Each row is a point on a tangle of strands that fork and nearly touch. The rows are in no order.
Points whose rows are less than 78.2 apart are linked; no others are.
k_336: [ 12 -50   1   9   9  -3   1  27 -39  -5  -3  52  -6   6  17 -40 -39 -36
   7 -27 -15  10 -24   8]
k_380: [ 16  20  13 -17   5  -8 -20   9  37  -2  21  26   5 -13  -6 -14  26  16
 -12   1  26  -9 -10 -30]
k_696: [  1 -29 -27  27  11  36 -19  -5   3  22  19 -38 -17  -2 -45  33  33  16
  27  23   4  -8  12  10]
k_637: [-11   1 -14   4   3 -21 -22  -5 -20   3   0   3  -7 -20  27   4  -4  14
  -2   1 -13   4 -10  10]
k_106: [  0  13  30  -5   5 -15   3  17 -18  18   4  19  -7   5   7  23  -4  18
 -19  34   5 -18   2 -19]
k_211: [ 21 -52 -16  35  -6  20 -17  22 -44  12   0 -14  -9   4  19 -20 -17 -27
  36  -8 -35  21  -4  34]
k_986: [-10  22 -36  16 -16  18  -1  17 -26  17   5 -12   1  -5  26  12  -1  24
  13 -12 -45  -5  15  37]
k_5: [ 18  -9  13 -10   8  26  28  -7  20 -17  32  -7   0   1 -22  29   8  37
   2  35  29  11  47 -40]
k_601: [-15 -30   7  16   8  10 -15   2 -16  30   6 -35 -16  18  -3  36   1  28
   0  32 -13  -3   3  18]
k_175: [ -5  65 -13  22 -25  18  19  17   7  -6 -14  -2 -13 -11  11  13  31  20
  14  15 -29  -5  12  32]
k_296: [-15  25  15 -18  -1  -7  26  -7  59 -29 -20 -30  37  -4  -8   9  13 -24
 -14  17  38 -13   3 -24]
k_736: [  9 -21  15  10  12  32  26  -5   6   6  17  -2 -10  12 -10  40  -7  73
 -26  34  21  34  37 -36]
k_127: [-18   4  11 -24  20   7   8 -11  15  -4   2 -13 -30 -14   7  17  17  19
 -20  17   5 -12  25 -12]
k_584: [ -1   3  -5 -23   5   7  23  -6  41 -25  31   2   5  -7 -19  18  12  14
 -29  28  35  13   9 -35]
k_103: [  9 -46  -5  24  -4  10 -10   7 -33  33 -22 -18  10  16  12   2 -29   3
  26 -14 -52  17 -14  50]
k_464: [ 10 -63  -3   3  13  -4 -11  -1 -34  29 -17   5  -1  20  33  -8 -33  -1
 -10 -24 -32  12 -20  21]
k_286: [  0  20 -23 -11  -4 -14  12   2 -13 -12   0  33   8 -16  25 -14 -15 -33
  14 -36  -1   6 -29   7]
k_816: [ 14  23 -20 -13 -34  12  -5 -10  25 -17 -19 -38  37   9  -3  -1  12 -49
  24 -28 -15   3 -14  12]
k_402: [ 17 -33 -14  -6   8 -38 -16   2  -6   1  20  52 -18  35 -23 -45 -38   0
  -6 -12  18  15 -30 -37]
k_894: [  9   8 -23  10  -3   3  -7   9 -37  12 -47  19  -7   0  45 -12 -40  14
  15 -53 -58  18  -7  46]
k_535: [  0  -4 -23 -26 -19 -14   4 -20  36 -23   6 -11  25   5 -18 -28   8 -34
  -6 -41  20  -3 -24 -19]
k_251: [-14  26  49  -8   1   1  33 -11  42 -34  -8 -11  14  -6 -12  -5  24 -19
 -33  30  24 -15  24 -38]
k_478: [-10  -7   2 -20  17  14 -17  16   2  15  31  -7 -10 -10   5   4   3  15
 -28   4  12   5   6  -8]
k_798: [  6 -39  13  -1  16  23 -17  -8 -10  46  -1 -27   3  35   6  23 -24  49
 -34   0   9   8 -13 -11]
k_494: [  1  -3  -8   0 -10  37  10 -13  43 -10  19 -60  25  15 -37  24  55   0
   7  19  44   6  33 -11]
k_899: [  4  -1  -5  -4  25 -33 -12  -8  -6  -3  13  36 -17   3 -17 -41 -12  -2
   3  -7  38   1 -32 -31]
k_290: [  0  31  -8  -3 -13  10 -10   4   3  -5  -2 -12  -7  -8  14   8  34   1
  16  14 -24 -16  21   6]
k_193: [  4  19 -26  10  -7 -27  23   4  -8 -28 -11  51  16 -18   5 -46 -14 -55
  28 -57  -3  -2 -25  26]
k_483: [ 21   8   0   5   9  -4  -5   3  -8  -6   6  -8  -2 -16   4  19   6  13
   5  41  24 -11 -13 -24]
k_528: [ -5 -16  -3  11  11 -47  -2   1 -43  17 -10  63 -21  12 -11 -44 -27 -11
   0 -36 -10 -10 -34  24]
k_417: [-11 -23  17  30  17  20 -25   4 -25  36  15 -38 -24  19 -45  32  26  24
  10  20   1  -2  32  19]
k_514: [ -8  17  15  28 -15  49   4  -9  16 -25  13 -46   9   8 -22  24  48 -17
   7  32  10 -28  42   6]
k_985: [  2 -18  -3 -26  24   3  -1   2  12  14  16   9  -8   1 -14   1 -16  32
 -23  -1  23  12  -8 -48]
k_40: [-23  31  20 -21  18 -48 -21  -5 -30  24  10  42 -11  11 -13 -29 -23   6
 -17   0  10 -22 -20 -13]
k_966: [ 14 -33  -1  -8  28 -38 -17  -3 -31  22  -4  41 -14  30  -9 -22 -45 -12
  -4 -31   8   7 -35  -8]
k_831: [ 11 -12  29  -8 -30  17  41 -12  75 -24  -7 -60  30  16 -32  28  33   2
 -28  22  29  10  33 -29]
k_703: [ -9  15  26  -4  -1 -35 -19 -21 -27  34 -29   1  -7  11  31  11 -39  15
 -13  -8 -30 -12 -14  24]
k_38: [ -5 -10  27   2  15  31  28  -3  -3  -9  23 -14 -19  -8   6  36  22  19
 -10  38  13  -9  30 -33]
k_546: [  3   2  58   4  11  12 -19   8  -9  14  -3   5 -17 -11   4  34 -12  26
 -14  38 -12 -15  28   8]
k_31: [ 18 -12  -7 -11  -5   4   0  -5  14 -34  -3  33   1  -6 -20 -53 -17 -60
  27 -29  16  13 -22 -15]
k_606: [  5 -31  15 -19   3 -34 -21 -19 -27  40 -17  -2   6  21  24   6 -33  19
 -26 -20 -20   6 -24  13]
k_564: [-18  26   4   1 -14  23   0  -3  36 -18  -6 -41   8 -14  -3  17  32 -12
   1  15   1 -19  28  -3]
k_585: [ 16 -28 -30   3   9  -2  -2   9 -10   0  -9  12   0  -3  15 -33  -5 -17
  21  -4 -13   6 -27 -23]
k_366: [-12  24  34 -13 -14  -2  28 -18  58 -14 -52 -44  60  -3 -14  11   7 -33
 -30  -1  12 -14   3  -7]
k_694: [ -6  21  -6   1  -2 -46  -3  -3 -38  24 -14  28 -10  -8  33 -18 -22   7
  -4 -21 -21   2 -12  15]
k_319: [-17  22   6 -18 -34  -4  20 -21  29  -9 -40 -45  50  19 -10   5   4 -39
  -6 -24  -3 -10 -22   2]
k_303: [-16  23  13 -23  23 -29  -7   1  14  12  29  44  -5  -3 -26 -20   3  13
 -12   2  32 -18 -19 -31]
k_485: [  2 -34  31 -16  12 -24 -28   7 -14  28 -14 -13  -3  21   2  18 -21  38
 -25   8   8  -6  -9  -4]
k_850: [  7 -30  48  -1  31  14   1   3   5  13  -6  -1 -18   2  -4  20 -17  55
 -37  45  11  15  38 -38]
k_455: [ 16 -27 -15  -8  29   0  -8  -4 -14  16  10  22   1  12 -11 -14 -23  28
   7 -18  13  43 -27 -39]
k_532: [ -6  13 -20  19   2 -36   4  18 -42   5   1  51  -4   8  26 -49 -31 -14
   2 -44 -22  -1 -23  32]
k_631: [-13  29   9 -10 -12 -24  -1 -21  32 -26  -9  12   9 -18 -18  -5  14 -19
   1  -4  18 -24  -4   0]
k_815: [-19  47   2  13 -12  -8   7  17 -20  27 -11  -5 -16 -15  37  12 -10  33
   7 -10 -35   8  14  47]
k_670: [ 20 -22  -4   2  -1   2  -1  10 -10 -29  12  52   4   1   4 -60 -15 -55
  16 -19 -13  16 -19  16]
k_507: [  0  15 -39  -6 -23  22  -1   3   5 -29   3 -23  15  -6  21  -6  13 -35
  29 -30 -12  16   4  24]
k_202: [ 18 -56 -30 -12  21  -6  -4  11 -18  -7  19  26  14  10   2 -25 -26  10
   4   6   5  21 -25 -14]
k_423: [-14  37 -37  37 -33  16 -18  -1 -25  13  -1 -10  -8 -11  13  12  25   2
  35  -6 -33  -2  26  64]
k_834: [ 11 -11 -22   8  -1  23   3 -17  16 -13   6 -45  18 -10 -30  17  57 -15
  24  -1  23   4   2   7]
k_947: [-17  65  -2   5 -15  -4  26  13   2  -8 -12  22  -6 -32  22  -2 -13  16
   7   1 -19   6   1  27]
k_742: [-17  49  32  -3  -8 -20  -1  -1  15 -10  -9  28  -6 -23  -4  11  14 -14
 -13  25   3 -44  -2 -11]
k_74: [ -5  11 -12  30  -5  39 -13   0  -2   1  18 -38  -1   0 -30  27  51  -8
  27  16  11 -17  17  24]
k_427: [ -3  21 -39  16  -1   9   3   5 -41  -8 -11  21  -2  -9  33   0 -14   4
  27 -31 -34   2  -3  47]
k_558: [-12 -11  26   6   0  15  -9  14 -16   1  10 -23 -18   1  -4  35   6   5
   9  52  -5 -19  38  24]
k_582: [ 14 -35 -13  20 -14  -1   5  20 -44  -5 -16  28   2  -3  26 -27 -42 -29
  23 -18 -42  11   1  35]
k_627: [ 12 -28 -32  12   1  11 -24   2  -7   6   6 -11 -11 -13  16   7  11   4
  12   0 -10  -7 -22   3]
k_486: [  1  29 -26 -18 -19 -21   3  -9  24 -30  -4  14  -1 -14   5 -20  14 -40
   9 -28   0  -3 -17  -2]
k_741: [ -1   4 -17 -20 -10  -3   2 -11  29 -20  29  -9   9  -3  -6  -6   8 -21
 -24  -8  30  23  -1 -32]
k_451: [-11  38  43 -19  -6 -13  28   5  33 -28  -3   9 -13 -28  16  -2  29  -8
 -10  34  11 -21  27 -18]
k_873: [  2  -2   6  11 -14  41  29  -8  58 -16   2 -46  -1   5 -48  31  26   4
  -6  18  28  19  44 -39]

Follow the links from the first point to the second, and from the first to the third. Name the last point that the two ways share.
k_694 / k_741 / k_850 -> k_5
k_528 / k_742 / k_31 -> k_694
k_966 / k_507 / k_670 -> k_694
k_873 / k_423 / k_106 -> k_74
k_947 / k_831 / k_558 -> k_74
k_507 / k_899 / k_193 -> k_486

A fork is a point with three links. Follow the links from the first point to the second and name the forks in between, in order.
k_584 / k_366 -> k_486
k_202 / k_319 -> k_5, k_486
k_627 / k_736 -> k_5
k_736 / k_211 -> k_5, k_694, k_606
k_175 / k_483 -> k_74
k_319 / k_694 -> k_486, k_5
